Each row is a point on a landscape with many valleys, with its height.
From any point a ball takes the steepest step (drop divided by distance) to one of its 4 nearest points. It stops when none of these is lower. Distance is the straight distance between rows; heights are no part of it.
q_749 h=2.19: [110 164  93  81 106 105 150  90 170 123 109 134 139 153 142  91 213 107
  71 106 130 146 132 138 130  56 132 148 121 101 130 126  72 151 131 127
 161 105 120 105 133 114 141 123 119  84 170 100 102 149  88 160 156 124
 103 122 165 113  72 191 177 159 104 106 139  98  59]
q_435 h=2.64: [154 170 121  91 117 155 129 139 138 166 127 124 153 149 132  85 145  93
 111 151 159 139 131 158 135 113 127 109 119 130 100 157 103 141 101 115
 141 147 111 104 126 104 142 119 108 115 141 140 121 140 121 106 141 113
 125  97 153 113 102 135 170  95 102 121 118 128  91]
q_25 h=1.13: [ 91 118 125 139 126  95 127 109 106 146 107  98 142  80 105 187 102 146
 124 132 195 143 148 117 128 144 118  80 160 127  49 128 113 104 119 116
  94 149 200 148 108 191 103 139 101 171 124 118  95 106 102 124 106 161
 163 158  56 126 162  73  59  68 137  64 150 135 181]
q_584 h=3.68: [139 117 139 115 128 134 115 111 127  93 111 147 111 109 132 191 106 141
 180 118 114 134 132  97 128 114 134 136 161 128 128 126 125 119 137 130
 115 124 117 165 103 137 132 127 112 123 126 104  88 116 117 154 123 130
 162 140 108 139 134 158 132 121 148 126 135 121 135]
q_122 h=0.99: [142 139  96 111 125 136 140 120 148 108 136 150 124 149 170 108 160 122
  98 123 109 112 124 133 117 114 137 171 106 142 172 119 129 132 107 136
 134 126 101 125 139 108 146 122 127 100 148 128 143 121 142 125 129 135
 113 131 163 112  90 177 145 176 124 120 127 109  98]
q_812 h=3.19: [144 122 168 187 159 152 119 154  53 170 189  95 123 125 117 111  93 165
 138 133 145 109 137 142 135 177 130  86 157 139  99 150 200 109 124  87
 158 163 128 116 121  87  89 126 155 155  99 160 217 133 145 100  70 128
 140  82 125 170 207  66 124 100 161 147 100 136 192]
q_801 h=0.77: [141 136  83 140 118 132  97 161 158 107 141 145 137 181 166  71 137  81
  84 115  72 135  96 124 125 103 126 176  60 163 217 128 134 171 154 171
 159  94  37 102 166  77 153 119 200 112 128 171 187 138 109  96 152 109
  66 113 169 132  76 157 169 185  96 129  90 111  75]
q_392 h=3.65: [140  86 107 108  92 150 114 124 189  56 108 178  88 132 120 159 168 156
 140 118  81 103 121 102 108 113 139 170 142 119 180  92 134 105 132 147
 116  97 134 167 112 122 161 118 152 109 137 110  86 135 130 169 170 134
 159 169 131 102 138 173 122 192 116 144 137 129 105]
q_750 h=1.65: [132 128 154 174 160 113 107 122  61 144 153  95 105  92 101 129  85 161
 166 116 119  96 157 136 130 170 125 104 115 144 107 129 170 109 137 107
 107 128 142 125 127 128 121 132 143 151 107 141 149 128 145 114  88 118
 155 129 122 146 176  79 119 116 158 139 110 136 151]
q_738 h=0.67: [162 147  86  92 103 172 139 123 153 134 119 128 136 149 161  65 175  64
 104  84  96 171 114 119 130  88 148 120  93 131 168 119 131 153 152 118
 195 125   4  93 133  59 129  98 157 103 169 126 129 140 124  93 157 139
  67  99 171 118  82 173 201 157 100 119  97  84  98]
q_362 h=5.14: [121 138 120 145 152 124 122 143 128 135 144 128 132 137 128 135 118 128
 139 140 113 115 127 128 134 134 137 165 126 141 146 144 141 153 119 153
 100 110 123 134 129 117 130 128 120 130  99 134 151 141 133 129 143 121
 126 130 156 119 107 128 145 153 132 148 121 120 120]
q_372 h=2.34: [146 123 118 105 123 162 137 119 143 132 119 141 124 127 149 144 152 104
 139 113 117 120 137 114 112 125 128 140 141 137 166 130 160 147 131 123
 156 126  96 134 134 121 120 128 128  91 142 110 129 145 131 136 161 139
 130 127 151 126 126 175 156 129 127 115 126 124 122]
q_902 h=4.19: [156 120 163 141 154 120 136 164  83 170 160 109 163 136 129 113 109 115
 147 143 130 104 116 152 129 149 134 110 114 147 124 135 147 146 129 123
 135 113 116  87 125 106 101 131 152 128  79 175 186 142 118 120 112  95
 110  91 131 143 136  66 167 109 118 131 116 127 138]
q_413 h=2.88: [144 136 125 126 140 152 146 185 109 159 146 127 152 161 135  85 102  89
 135 126 119 128 112 130 121 150 139 140  80 162 157 158 159 177 143 119
 151 135  65  95 131  99 120 118 147 119  97 158 189 133 128  90 136 101
  89  97 179 127 113 111 158 127 117 145 113 108 109]
q_87 h=2.15: [141 128 169 163 150 100 135 137  63 160 171  75 178 116 107 112  75 172
 108 147 130 127 114 157 155 161 124  94 139 126  92 176 167 124 123 108
 126 161 161  66 111 129  95 104 163 150 107 145 189 115 151 112 101 123
 104 105 116 161 155  59 113 119 142 151 119 146 184]
q_813 h=2.05: [137  94 143 133 130 141 121 118  73 137 107 118 109  82 128 159  90 132
 173 105 160 140 130 110 136 154 132  71 171 108  83 116 156  84 133 104
 146 162 155 156 125 169 120 145 103 164 136 109 105 107 133 134  94 149
 151 131  62 154 192  85  69  64 144 107 123 120 187]
q_684 h=3.69: [128  87 138 171 120 127 112 131 133  89 107 138 107 120 117 181 100 144
 172 129 101 102 135 101 119 157 125 128 150 127 146 115 161 112 139 131
  99 123 130 156 126 116 130 145 131 142 129  96 116 108 134 135 116 138
 167 149 102 143 144 152 113 140 150 138 121 141 150]
q_88 h=2.43: [129 106 110 148 130 130 129 142 170  73 148 155  97 158 121 137 136 152
  97 126  66 101 114 122 122 108 137 171 129 148 190 101 131 152 132 160
  86  95 109 141 119 119 144 119 146 113 107 144 126 130 134 142 143 133
 136 172 152  98 123 154 131 211 126 162 122 125 102]
q_426 h=2.71: [137 142 151 123 120 109 145 161  84 192 144 118 186 136 124  80 112 126
 111 148 152 117 118 169 138 157 136 119 110 124  93 174 117 158 107 108
 150 151 128  79 130 123 105 137 129 137 100 168 177 126 123  89 140  93
 104  87 150 122  96  88 163  90 135 134 139 122 131]
q_829 h=3.59: [121 138 108  64 113 129 144  83 185 100  87 180 119 144 129 114 209 131
  99 115 131 146 135 132 140  90 113 144 159  83 129  89  78 123 135 150
 130 115 121 142 135 128 134 125 128  72 163  99  80 139 127 171 140 132
 126 148 153 127 100 186 138 168 115 127 154 111  93]
q_116 h=1.38: [140 112 146 179 158 154 125 113  67 122 131  84  93 115 115 143  89 152
 180 107 140 122 136 114 128 170 126  82 153 122 127 117 208  83 132  89
 134 162 138 157 149 100 105 146 128 161 141 113 146 121 152 122  88 128
 139 131  88 155 192  93 118  83 178 132  94 142 201]
q_391 h=4.04: [131 143 113 100 118 115 113  98 129 123 135 118 140  91 123 156 144 106
 135 154 141 148 139 126 144 121 117 110 151 111  83 126 108 125 120 123
 116 146 160 140 128 149 130 135  88 126 138 127  99 128 135 140 129 144
 144 113 114 124  96 140 121  82 122 117 132 124 122]
q_531 h=1.07: [ 85 120 156 187 127  84 127 123 114 149 114  84 142 109  84 158  86 161
 129 149 175 124 137 146 124 151 113  95 124 133  84 138 116 111 124 118
  80 120 182 137 113 185 128 133 116 172 125 146 106 113 138 139 103 143
 152 176  62 138 165  50  67 107 141 102 169 156 164]
q_741 h=2.54: [107 142 126 153 148  99 128 167 118 138 152 103 126 119 116 125  99 148
 116 169 138 126 120 153 121 141 122 137  94 140 101 155 109 135 137 148
  79 108 151 119 125 156 117 131 132 156 107 143 148 122 124 140 125 100
 132 159 114 149 115  76 124 147 142 175 145 145 129]
q_91 h=7.39: [139  97 124 153 159 134 130 152 140 113 125 117 121 155 155 142 119 113
 153 121  78 114 123  98 118 143 114 181 101 194 231 141 156 156 135 151
 135 105  59 116 149  87 127 132 166 107 119 151 166 140 141 118 143 106
 108 118 171 150 117 161 175 176 120 147  85 127 139]
q_978 h=1.55: [109 127 156 135 136 119 131 134  73 145 126 109 145  92 122 134  91 142
 141 136 142 142 132 144 134 167 125  70 137 120  69 143 123 108 134 112
 113 161 190 127 123 150 129 133 117 152 118 132 127 122 134 103  98 118
 139 111  77 127 175  63 105  97 143  90 112 132 157]
q_266 h=1.47: [136 165  87 141 151 109 105 167 144 123 145 149 139 174 147  71 131 106
  64 160 107 115 149 159  94  82 148 181  48 158 153 148 124 181 126 138
 147 103  85  87 140  99 140 114 161 126 108 145 199 123 116 122 159 109
  81 125 185 138  62 118 138 173 100 166 106 112  96]
q_974 h=1.58: [134 122 168 182 155 116 122 125  57 145 157  91 138  89  97 103  75 159
 131 139 149 126 133 130 144 171 115  90 147 116  85 143 151 106 125 108
 120 156 163 127 122 141 100 131 141 171 112 151 169 117 124 111  62 122
 124 125  80 136 204  44  87  91 157 137 146 161 171]
q_491 h=3.71: [182 106 156 100 138 191 139 141 100 178 150 133 114 167 146 120 117  92
 179  97 125 127 132 142 124 166 158  79 141 119 121 145 169 133 140  80
 178 147  89 116 124  94 100 128 142 107 151 132 153 162 143  86 111 150
 107  66 133 127 163 132 158  83 126 106 108 101 154]
q_81 h=4.27: [155 126 145 177 167 152  93 155  82 137 182  90 100 122 126 112  75 148
 162 118 125  99 138 132 139 179 123 109 106 168 124 153 211 126 138 114
 131 130 119 101 128  93 103 125 176 155  91 149 205 137 150 116  95 115
 133  73 129 171 187  76 154 112 149 157  99 118 185]
q_458 h=2.48: [ 95 136 115 135 109  94 123 124 156 103 105 124 125 109 115 193 126 124
 136 151 158 160 140 111 114 100 111  96 161 112  88 124  74 118 106 140
 101 129 166 142 120 187 144 124  76 155 141  70  73  96 127 165 127 139
 148 153  72 121 109 131  84  92 127 123 157 146 134]
q_509 h=2.79: [167 126 165 144 127 178 129 122  65 175 153 105 146 114 132 106  90 126
 141 116 154 107 135 130 161 176 145  74 176  97  88 160 151  97 127  91
 192 187 139 122 126  96 100 127 136 137 121 128 179 134 145  98  86 118
 125  64  85 127 199  79 123  65 149 105 121 130 195]
q_484 h=1.48: [117 139 160 165 149  93 119 141  76 159 148  70 156 107  85 120  73 161
 115 139 162 116 145 166 160 153 117  84 122 130  82 145 151 104 127 117
 111 142 154 101 137 141 111 124 160 169 114 162 163 118 153 138  94 110
 140 127 100 145 173  31  97 131 145 145 126 164 182]
q_260 h=7.91: [139 103 153 164 168 129 129 162 119 122 154 121 117 137 131 138 102 136
 157 125 100 103 115 115 127 158 135 145  91 152 167 120 181 144 129 132
 108 110  98 118 124 106 135 127 156 124 103 150 158 154 138 116 130 111
 135 125 169 164 148 118 150 150 138 157 112 127 134]
q_438 h=0.78: [ 88 166  95  78 103 110 126  85 201 100 127 151 133 120 121 145 203 144
  54 130 150 159 143 153 127  61 131 150 145  89 101 106  49 121 128 142
 120 120 181 126 126 187 161 144  85 106 164  86  60 129 106 170 141 153
 127 172 146 113  60 174 121 130 129 109 165 107  91]
q_865 h=2.89: [139 148 152 127 143 127 129 144  98 154 150 113 151 113 120 123 105 130
 152 134 153 118 122 146 136 152 132 113 113 115  72 158 126 133 128 113
 121 151 153 106 131 143 121 121 108 137 113 152 135 137 121 119 122 126
 133 105 118 109 141  97 126  93 143 127 133 129 115]
q_32 h=5.95: [148 100 123 150 160 145 117 163 121 135 140 112 127 149 148 115 102 100
 148 109 104 111 118 109 121 154 117 151  99 189 204 152 176 157 143 141
 139 122  57 104 139  93 139 113 163 134 106 155 161 137 141  98 142 118
  99  96 174 144 113 151 168 160 113 142  86 112 121]
q_85 h=1.84: [144 124 136 125 138 111 112 110  86 150 129 130 121  89 123 139 100 126
 170 114 147 138 144 116 136 149 128  72 155 126  76 116 143 104 140 118
 134 158 141 148 115 152 109 153 104 131 147 113 101 129 141 119 108 138
 150 115  86 132 136 107 105  70 147  96 116 133 166]
q_55 h=2.24: [102 113 126 124 121 107 117  92 108 123 100 133 109  91 114 180 106 139
 178 138 155 154 140  91 135 120 135  83 182 121  89  91 125  86 122 104
 124 160 155 170 143 185 107 163  98 134 113  92  69 114 132 151 110 138
 178 149  65 141 148 123  78  63 144 107 144 123 176]
q_727 h=3.14: [150 108 123 104 101 144 109  94 141 130  80 155 114 120 115 180 142 132
 172 105 124 155 122 110 152 113 123 112 175 115 125  97 149  95 133 111
 127 149 122 173 131 145 124 160 104  98 155 101  67 137 124 146 130 142
 153 123 116 144 137 171 122  84 144 121 159 130 148]
q_108 h=3.58: [145 109 122 123 104 167 143 112 150 101 101 172 108 116 123 165 137 123
 155 138  95 112 124 103 147 129 132 147 151 131 157 120 136 129 128 130
 122 118 119 173 108 115 137 121 136 113 139 119 113 142 133 142 139 155
 140 130 162 129 130 202 147 154 131 121 120 138 121]
q_49 h=3.51: [127 127 107  60  70 136 148  95 217  78  73 198  71 118 126 150 200 135
 100 107  88 135 124 109 132 100 119 149 131  93 158  64 101 121 151 169
 146 100 128 168 124 156 174 134 150  84 175 109  62 154 119 182 159 147
 125 154 157 114 110 183 134 200 121 129 123  88  74]
q_432 h=3.75: [177 113 130 102 134 163 123 107 110 145 126 141 104 135 139 124 143  97
 173 121 141 129 129 112 145 134 136 107 156 133 124 116 168 146 136  95
 169 144  92 135 124 111 115 135 124  96 153 116 118 169 132 105 130 144
 120  86 142 144 137 179 158  76 128 113 128 112 142]
q_86 h=2.23: [149 158 145 122 123 141 147 187  93 181 162 117 180 155 130  62 135  97
 106 146 133 141 112 164 123 136 134 119 101 142 118 155 115 169 117 112
 165 124  89  90 137 109 109 126 125 125 101 174 158 144 100 105 141 106
  87  94 168  96  86  91 174 116 114 136 116 116 102]
q_621 h=3.13: [119 143 194 152 115 124 123 115  52 181 158  66 164 145 115 116  79 144
 113 123 141 133 133 194 157 154 127  90 159 107  91 176 122 110 131  95
 161 181 165  86 127 115  94 116 125 145 105 154 165 127 136 104 116 125
 109  86 101 131 190  67 111  75 134 128 133 150 180]
q_61 h=1.94: [140 139 158 123 128 134 138 100  62 175 129 105 133 123 118 128 107 138
 155 127 155 142 142 120 141 164 118  64 168 101  78 153 133  94 146  88
 168 189 174 125 127 143 122 143 119 129 143 119 136 128 139 110  93 123
 142  92  83 131 167  77 104  57 157 104 125 140 175]
q_195 h=1.67: [116 140  94 121 134  85 128 148 172 102 145 154 130 151 152  98 150 141
  65 139 105 110 120 144 128  90 153 207  97 117 168 112  86 156 129 161
 100  82 125 128 129 121 149 130 137 108 114 128 143 123  99 150 141 138
 131 181 138 106  94 149 123 205 117 145 135 123  94]
q_126 h=1.14: [ 74 115 186 198 145  89 118 119 109 106 111  96 118 106  90 170  70 169
 123 133 192 128 145 105 115 172 105 119 123 127  94 104 147  75  97 125
  73 125 201 143 116 192 117 130 119 190 109 109 113  92 134 152  87 157
 147 172  65 154 198  63  37  89 142 119 155 158 181]
q_608 h=2.08: [ 88 123 109 136 105 115 129 125 191  61 133 167  90 150 126 133 137 152
 101 118  99 102  96 115 128  88 138 183 117 125 183 107 103 111 117 160
  91  69 161 161 129 145 153 129 130 118 110 131 130 107 116 151 156 141
 146 187 133  94 110 153  95 194 118 146 148 156  77]
q_614 h=3.57: [117 127 120 117 119 126 111 124 157  94 121 148 122 118 129 170 136 135
 137 136 134 137 126 115 136  87 137 146 143 111 129 115  91 124 116 138
  84 113 148 159 119 146 133 131 101 122 127  95  92 125 131 156 135 134
 154 167 113 121 121 150 115 146 118 141 144 143 113]
q_925 h=0.53: [141 145  91  85 110 147 143 122 163 120 112 146 129 171 157  89 201  88
  80 105 128 157 111 126 121  90 131 161 100 128 169 112 129 151 119 135
 182 126  58 116 129  82 139 110 159  84 174 111 130 141 123 119 144 140
 104 120 170 112  81 180 165 161  97 106 118 101  82]
q_57 h=2.52: [136 118 101  70 103 146 142 100 183 109  70 161 106 134 143 125 195 115
 114  98 104 147 123 104 132  84 123 160 146 113 160  92 121 129 111 139
 167 129  79 130 148 107 133 136 141  77 163 111  90 151 121 137 153 140
 115 106 169 135  94 213 162 160 118 126 134 115  95]
q_730 h=4.81: [135 101 121 140 123 134 133 144 160 100 124 153 114 147 148 129 126 142
 123 126  79  98 122 100 123 126 121 158 112 159 195 127 139 154 123 135
 129  99  81 140 134 101 147 119 155 126 121 156 135 123 140 134 150 118
 123 128 168 123 121 170 150 192 115 142  98 127 124]
q_2 h=0.65: [151  98  84 111 116 178 118 132 164 110 124 137 152 165 173  69 169  84
  97 110  88 138 102 109 103 101 116 163  87 172 202 115 147 162 142 150
 173 116  33  98 148  71 144 104 166 109 150 137 139 150 126 115 151 115
  73 115 176 117  86 184 183 172 102 135 112  99  90]
q_456 h=1.76: [134 172  95 102 130 133 142 132 152 138 140 131 155 146 144  75 187  99
  74 131 125 140 141 136 129 107 135 159  90 116 141 152  94 148 125 135
 140 109 119 117 151 124 127 117  99 116 142 123 126 128  99 112 150 121
 106 134 153 102  87 157 155 142  90 121 122 110  70]
q_622 h=0.74: [159 108 152 155 156 161 130 175  84 160 148 114 111 158 146 104  82 124
 167 113 113 100 122 115 147 202 125 105 106 167 162 154 207 143 169 104
 151 127  78 108 132  75 104 134 167 138 108 158 184 164 134  83 124 113
 113  86 139 151 173 101 171 119 138 130  73 105 163]
q_412 h=7.15: [165 103 106 128 140 164 133 149 145 143 128 132 120 144 159 118 132 101
 155 114  99 125 113 113 117 130 106 144 112 182 178 142 161 167 136 128
 156 139  63 115 141  84 127 121 147 124 137 146 156 131 137  89 159 124
 108  98 163 119 133 170 168 142 117 135 114 108 129]
q_147 h=3.81: [ 90 169 104 125 103 110 124 119 140 142 122 112 150 104 112 153 130 138
 111 153 146 146 147 149 125 115 115  89 142 111  69 152  84 130 124 122
 107 141 182 133 109 162 146 142  79 157 144 128  82 110 120 141 134 130
 138 149  99 105 110 125 113  81 113 115 155 141 127]
q_853 h=3.17: [135  97 106 118  98 151 116 128 191  71 127 179  86 131 136 133 155 143
 113 109  64  82 119  87 121 120 108 174 109 141 209  83 122 120 128 164
 109  85 120 161 115 117 180 119 176 124 153 138  92 151 128 151 147 146
 156 142 153 115 121 174 132 234 126 133  88 132 104]
q_344 h=3.20: [141 114 162 130 122 153 146 134  77 175 155 107 156 133 123  81 100 101
 139 129 146 112 119 156 132 172 137 101 147 113 110 145 144 136 118 101
 163 157 131  85 122  98 102 138 158 132 100 168 170 147 137  89 108 118
 111  69 142 134 151  93 157  81 127 115 119 125 152]
q_304 h=2.80: [111 148  96 126 148 100 132 122 151 107 151 158 126 138 133 129 147 137
  96 134 106 121 139 143 102 102 139 175 112 120 146 131  96 128 126 157
  93 112 133 154 130 133 148 125  94 119 124 125 112 106 117 131 137 117
 138 162 148 108  99 168 118 173 115 149 156 121  96]
q_687 h=1.97: [104 151 101  59  89 105 148  68 202  98  99 169 112 121 124 150 180 142
 106 111 127 152 136 138 133  68 120 130 161  78 133  71  64 108 133 160
 152 108 143 149 128 168 164 153 113  74 159 100  50 120 119 180 146 140
 138 163 147 116 107 170 112 162 119 126 163 118  80]
q_4 h=0.70: [159 127 135 119 135 148 125 140  91 159 151 120 146 128 131 116 126  89
 151 131 137 111 132 140 120 136 119 125 121 133 121 151 145 166 133 105
 140 133 117 125 136  91 117 123 116 118 128 146 134 142 123  95 131 130
 123  95 147 133 112 119 166  90 133 117 108 135 100]
q_240 h=3.98: [140 146 135 124 160 121 133 174 132 156 154 132 149 146 129  92 125 129
 118 152 128 124 124 145 111 137 133 133  98 169 140 152 132 167 100 137
 121 125  96 102 125 101 121 123 152 128  85 167 189 143 122 132 137  96
 100 112 159 142  97  98 143 158 117 155 118 130 117]
q_854 h=3.86: [124 157 145 127 144 111 130 163  88 147 150 103 160 126 123  99 104 146
 112 163 126 126 128 173 130 144 134 147 103 135 112 154 112 151 127 138
 103 126 129  90 125 121 111 122 138 137  73 163 176 126 126 132 139 111
 104 112 139 150 107  74 148 149 118 157 130 133 133]
q_277 h=4.32: [112 166 112 100 121 127 139 125 136 157 127 120 153 120 126 115 155 115
 124 167 143 138 135 143 123 118 125 120 132 126  70 149  74 127 106 139
 127 136 147 129 117 135 144 118 100 128 132 134 123 131 113 128 149 113
 123 129 131 132  92 134 148  92 133 128 122 147 108]
q_805 h=1.22: [ 93 116 139 178 167  96 125 130 109 131 136 106 127 102  94 152  72 144
 142 154 158 115 133 134 129 173 135 125 118 120  93 120 132  96 136 132
  85 113 162 138 129 155 124 124 128 174 108 147 148 130 126 127  99 127
 142 157  91 138 144  75  89 130 141 148 153 157 140]
q_427 h=3.35: [115 101 126 122 107 146 114 108 167  81  93 151  84 111 111 190 142 161
 172 127  95 100 127  89 125 106 139 142 155 120 126  98 116 111 140 154
 106 114 162 193 117 166 145 126 117 145 109  93  66  91 126 156 136 150
 167 159 110 122 135 155  91 154 137 141 149 146 133]
q_356 h=3.62: [162 129 129  91 125 145 134 113 162 117  83 148 122 117 138 158 170 124
 147 119 114 152 130 115 135 122 113 140 146 112 141  99 133 121 112 127
 152 136  91 137 121 121 127 131 122  86 153  99  95 144 131 147 151 147
 124  99 170 138 119 174 133 115 127 111 127 119 120]
q_254 h=2.12: [106  94 154 141 110 125 132 108  87 103  80 125  86 108 115 188  96 160
 186 117 141 135 138  99 126 131 126  99 171 139 116 104 181  69 144 101
 107 146 168 170 133 152 108 150 101 158 125  70  84  95 155 160  87 154
 183 159  62 150 179 114  68  76 164 116 125 137 177]
q_610 h=2.36: [ 98 120 105  96  96 102 133 109 192  49 120 174 103 150 140 119 169 155
  74 128 118 109  87 134 114  80 159 165 108  79 165  78  74 142 133 157
 104  57 173 154 137 150 169 134 128  99 158 114  95 120 107 147 146 147
 130 193 123  91 113 156 111 213 113 133 136 132  46]
q_574 h=5.59: [127 139 170 114  99 123 147 127  92 184 146 119 185 133 129  92 123 117
 117 138 165 141 119 156 135 157 112  93 139 118  76 163 102 140 124 101
 144 151 167  75 125 123  99 125 102 105 126 135 137 128 140  89 131 122
  95  85 115 111 120 100 135  67 129 109 141 150 139]
q_290 h=0.98: [144 111 108 137 123 156 115 142 149 104 132 140 127 171 158  89 147 105
 101 109  71 125  92 108 112 117 103 179  93 175 228 124 148 155 126 165
 160 112  38 108 141  98 144 116 192 112 135 148 168 138 134 101 151 111
 101 100 164 120  94 175 158 192 119 124  87 116 113]
q_546 h=2.78: [164 102 136 134 142 157 141 121  95 158 134 123 108 110 151 132 104 107
 172 114 136 112 140 113 122 153 145 105 136 154 145 134 186 124 141 102
 146 132 109 137 137 103  91 124 129 125 111 135 146 143 130  99 126 124
 124 104 117 125 174 127 132  97 154 112 110 112 159]
q_975 h=1.15: [ 60 123 134 161 110  95 136 117 135 143  80  89 163  95 107 169 104 141
 112 132 185 151 142 119 128 156 108  92 144 137  60 133  83 101 114 111
  79 141 210 125 105 194 125 131 116 185 131 117  94 104 121 142 125 146
 156 161  69 127 160  66  64  84 125  83 163 156 157]
q_191 h=1.12: [131 121 116 101  99 154 120 102 182 102  76 179 102 106 121 165 157 134
 153 115  98 141 127 110 151  73 123 133 183  97 131  96 105 107 111 149
 139 149 123 159 144 141 132 129 111 100 155  96  52 132 137 147 131 132
 136 154 145 126 119 179 120 126 126 130 153 133 111]
q_271 h=3.76: [104 130 149 163 163 105 133 142 143 102 131 129 124 108 123 151 109 155
 145 143 116 126 128 104 110 128 141 159 118 124 121 116 106 126 139 141
  86 101 128 148 134 138 130 126 102 159  99 117 126 105 141 134 130 119
 138 160 128 114 109 128 112 144 118 147 155 134 135]
q_840 h=2.68: [135 158  97  88 122 118 119 121 149 126 134 136 130 123 150 110 174  96
 107 141 144 138 142 144 126  93 139 154 132 104 123 120 100 140 111 136
 120 138 136 109 118 137 136 120  80 115 135 113 109 127 122 149 150 134
 115 140 154 121  99 163 142 113 113 126 143 115  95]
q_396 h=1.64: [ 65 138 143 164 133  67 141 123 163 109 117 110 113 119 105 179 110 150
 133 144 175 151 136 114 126 135 120 139 117 129 114 135  79 106 123 133
  70 113 204 148 128 190 146 134  81 186 137 109 116  93 137 148 121 129
 145 174  67 118 125  98  50 121 119 148 172 165 143]
q_893 h=2.75: [ 87 115 121 125 130 101 120 125 163  77 117 133 102 140 112 160 135 163
 127 115 133 121 124 120 115  97 130 151 140  94 145 109  85 108 115 155
  90  98 179 188 110 162 173 103 112 139 138 104 102  87 130 155 141 140
 169 195 112 117 121 154  87 169 128 153 158 150  98]
q_600 h=2.03: [143 164  96 102 116 143 127 151 140 166 118 123 162 163 172  54 170  81
  90 120 141 138 147 160 112  97 155 134 101 134 136 148  96 151 125 123
 168 124  76  93 135  85 112 120 142 107 141 140 137 130 109 101 138 114
 104 115 173 102  81 132 181 111 107 135 126 113  84]
q_235 h=1.01: [119 145 139 118 100 119 149 101  77 180 127 107 164  92  85 137  93 131
 113 128 166 161 111 153 144 142 101  59 146  99  34 152 114 108 132 104
 139 197 199 107 109 158 116 120 105 122 135 137 117 124 132 122 115 130
 119  96  58 129 160  91 118  65 152  90 136 140 162]
q_165 h=1.27: [ 96  94 169 198 157 125 110 135  90 106 139  89  96  92  99 138  69 160
 167 125 143 128 139 114 136 167 138 101 134 140 115 114 204  74 133 131
  98 126 170 150 128 166 112 148 123 174 130 104 140 105 139 137  76 125
 175 149  76 152 200  79  82 113 159 145 122 134 184]
q_817 h=2.01: [114 158 102 108 130 111 123 138 152 144 126 131 137 179 148  62 185  84
  64 142 134 132 135 158 117  87 134 165  65 134 148 142  88 159 127 153
 128 106 101  93 142  95 134 118 132 102 132 148 141 140 100 107 154  91
  91 121 181 112  61 132 147 154  82 136 103 121  62]
q_986 h=1.40: [147 144 107 107 132 112 156 105 170 107 149 147 133 168 153 100 180 106
  72 122 105 123 105 127 109  97 125 179  97 101 158 108  96 167 120 155
 139  91 107 109 155 106 145 119 135 102 166 117 124 139 109 147 147 130
 104 142 168 101  91 173 139 208 102 103 130 116  61]
q_138 h=2.21: [110 114 150 142 141 106 117 107 125  95 101 132 103 101  96 175 101 139
 176 125 159 141 130 100 111 134 134 113 154 116  98 120 132  94 136 113
 110 130 179 156 121 167 128 147 100 168 121  88  86 107 136 142 104 147
 172 154  80 135 146 128  78  90 132 106 166 144 159]
q_20 h=3.79: [106 141  97  97 118 116 116 100 152 113 121 126 138 100 128 162 158 124
 113 143 129 154 146 137 122  79 114 138 142 101  98 130  69 118 123 148
 107 131 141 142 116 160 139 128  76 126 131  99  86 109 131 141 140 134
 125 146 108 125  99 168 118 111 127 136 153 125 129]

For each start below, name the point where the ball stops.
q_614 | q_925
q_427 | q_925
q_392 | q_925
q_853 | q_925

Call two points neighbours if one is among the 4 nearest of the other. Go from one point of each pair to the other, from neighbour to neighbour, staying as low as possible. Name the highest point that can't be avoided.
q_191, q_438 | q_687
q_925, q_531 | q_546
q_925, q_4 | q_435
